Each row is a point on a landscape with many valleys, with its height.
From any point a ball rolls to the lowest of the 4 points nearest to it. It stops when none of these is lower. Distance is the straight distance between rows; heights are no part of it.
J_570 h=4.10: [120 174 171 112 113  98 112 160 101 107 119]
J_828 h=1.62: [151  88 123 132  90 166 104  94 158 172 142]
J_900 h=3.42: [134 159 168  77 138 115  88 152 139  81 133]
J_723 h=4.35: [121 157 184  82 134  98  92 145 135  84 124]
J_407 h=2.42: [130 179 115 139 129 128 129 165  95 119 129]
J_686 h=3.96: [149 114 119 161 147 124 130 114 137  91  86]
J_548 h=2.38: [106  66  85 129 116 103 161 104 119 166 157]
J_348 h=2.62: [158 181 154 104 108 123  93 159 118 114 127]
J_384 h=4.48: [147 112 124 162 163 109 139 117 140  87  79]
J_387 h=4.93: [ 95 170 187 125 117  89 123 154  99 112 108]
J_231 h=0.58: [ 80 150 165  83 150 107  97 139 144  72 138]
J_782 h=5.31: [ 80 150 150 150 166  91 160 149  89 108  99]
J_982 h=3.71: [115  64 112  93 143 110 171 105 129 187 150]
J_521 h=6.91: [143  59 160  99 149 112 162  87 120 211 103]
J_946 h=2.43: [142  92 138 112  99 197  90 111 180 180 158]
J_47 h=2.49: [115  78  87 144 102  82 163  97 105 135 145]
J_298 h=2.16: [161 186 113 117 100 146 108 159 115 149 152]
J_398 h=1.74: [165 104 117 145 116 154 113  97 163 140 122]
J_708 h=1.41: [108  71 100 126 100 124 143 108 125 176 175]
J_363 h=1.89: [156 101 122 136 102 163 107  90 163 148 138]
J_772 h=5.00: [ 99 165 188 111 118  83 120 149 106 107 105]
J_429 h=4.75: [131 137 109 151 171 126 144 138 124  95 103]
J_617 h=2.39: [ 73 148 161  81 155 118  94 150 148  69 151]
J_11 h=2.63: [153  97 127 170 113 114 117  93 130 100 100]
J_434 h=1.99: [147 181 108 130 113 146 126 159 102 137 144]
J_500 h=1.08: [110  80 117 123  80 144 128 106 132 185 173]
J_112 h=3.98: [137 172 139  68 142 131  77 157 144  76 157]
J_928 h=2.86: [150 173 169 101 112 110  94 158 118 108 124]
J_172 h=5.16: [ 81 166 187 133 126  75 134 150  89 114  98]
J_791 h=4.57: [104 171 132 149 141 115 145 165  91 108 108]
J_700 h=4.84: [104 159 134 159 159 106 149 160 100  99  97]
J_259 h=2.70: [136  87 117 173  80  83 131 101 109 102 110]
J_459 h=5.17: [117 134 132 160 182 112 151 138 115  90  85]
J_149 h=2.81: [150 180  97 122 109 178 130 164 121 168 161]
J_133 h=0.85: [113  74 128 120  86 158 113 125 140 198 178]
J_487 h=0.91: [167 118 104 130 136 180 117 101 175 139 132]
J_191 h=7.47: [145  63 162 108 139 104 166  78 115 215  98]
J_893 h=3.10: [162  99 113 149 116 135 113  93 150 116 105]
J_904 h=0.46: [ 56 165 147  97 141 141  89 161 141  65 162]
J_466 h=3.56: [114 171 149 131 124 110 128 169  93 117 110]
J_361 h=1.57: [151  93 121 157  86 111 123  91 131 125 122]
J_26 h=5.53: [ 79 130 152 165 192  85 164 131 112  89  76]
J_572 h=0.86: [132  79  98 150  78 114 139 100 115 140 138]
J_252 h=1.73: [ 99  60 109  95 133 137 156 119 127 192 172]
J_281 h=2.56: [173 186 143  95 103 132  86 155 125 113 145]
J_251 h=3.55: [110 156 149  68 152 132  87 155 150  70 154]
J_477 h=4.96: [136  97 149 184 138  85 130 105 129  77  72]
J_557 h=4.20: [119  64  91 119 131  86 181  93 110 148 141]
J_192 h=3.87: [113 165 124 151 147 118 147 166  99 109 119]
J_113 h=5.88: [ 51 145 173 162 172  71 169 129  97 105  86]
J_364 h=2.28: [156  96 117 148  88 137 116  82 144 144 128]
J_913 h=3.18: [162 111 110 147 138 150 125  93 156 118 110]
J_28 h=3.26: [128 161  99 152 153 138 147 156 103 116 120]
J_267 h=5.87: [ 54 155 170 160 151  78 159 149  87 104  95]
J_635 h=4.45: [122  67  91 103 133  94 181  94 110 152 143]
J_809 h=2.27: [141 180 134 126 108 122 117 171  93 123 127]
J_863 h=1.58: [155 105 115 119 131 192 108 105 191 164 147]
J_846 h=2.92: [155 170 168  80 116 110  89 155 125  94 133]
J_96 h=3.74: [156 144  94 133 153 175 139 119 153 121 124]
J_25 h=1.79: [150 119 108 113 147 204 121 113 185 162 142]
J_59 h=3.49: [144 158  79 127 142 198 144 142 150 156 146]
J_71 h=4.78: [135 115 146 169 168  95 133 113 127  78  73]
J_358 h=1.68: [140  91 135 123  88 171 105 102 159 175 157]
J_756 h=1.53: [144  88 112 149  76 120 129  90 127 144 133]
J_619 h=5.69: [115 163 189  98 128  84 109 143 127  96 115]
J_389 h=1.30: [135  84 114 142  80 143 119 104 142 170 163]
J_347 h=1.75: [135 169  88 137 138 147 137 153 113 132 137]
J_673 h=3.07: [151 133  83 117 152 212 130 138 177 168 157]
J_396 h=3.28: [140 169  81 136 136 183 134 148 124 158 147]
J_916 h=1.20: [101  68 107 114  93 136 139 116 131 183 178]
J_567 h=3.47: [149 143  82 128 156 181 143 127 151 146 134]
J_486 h=0.80: [151 126 104 145 155 146 145 118 141 102 109]
J_176 h=2.57: [134 157  95 139 157 150 147 143 114 123 119]

Two balls start at each pair of points below. Name the first point that both come to, or write never.
J_708 / J_567 => never
J_946 / J_59 => J_863
J_828 / J_149 => never
J_191 / J_521 => J_252
J_281 / J_846 => J_434
J_900 / J_772 => J_434
J_364 / J_11 => J_572
J_809 / J_928 => J_434
J_619 / J_466 => J_434

For each start below, name the point where the ball stops.
J_71 => J_486
J_477 => J_572
J_407 => J_347
J_267 => J_347
J_635 => J_133
J_557 => J_133
J_358 => J_133
J_112 => J_347
J_363 => J_133
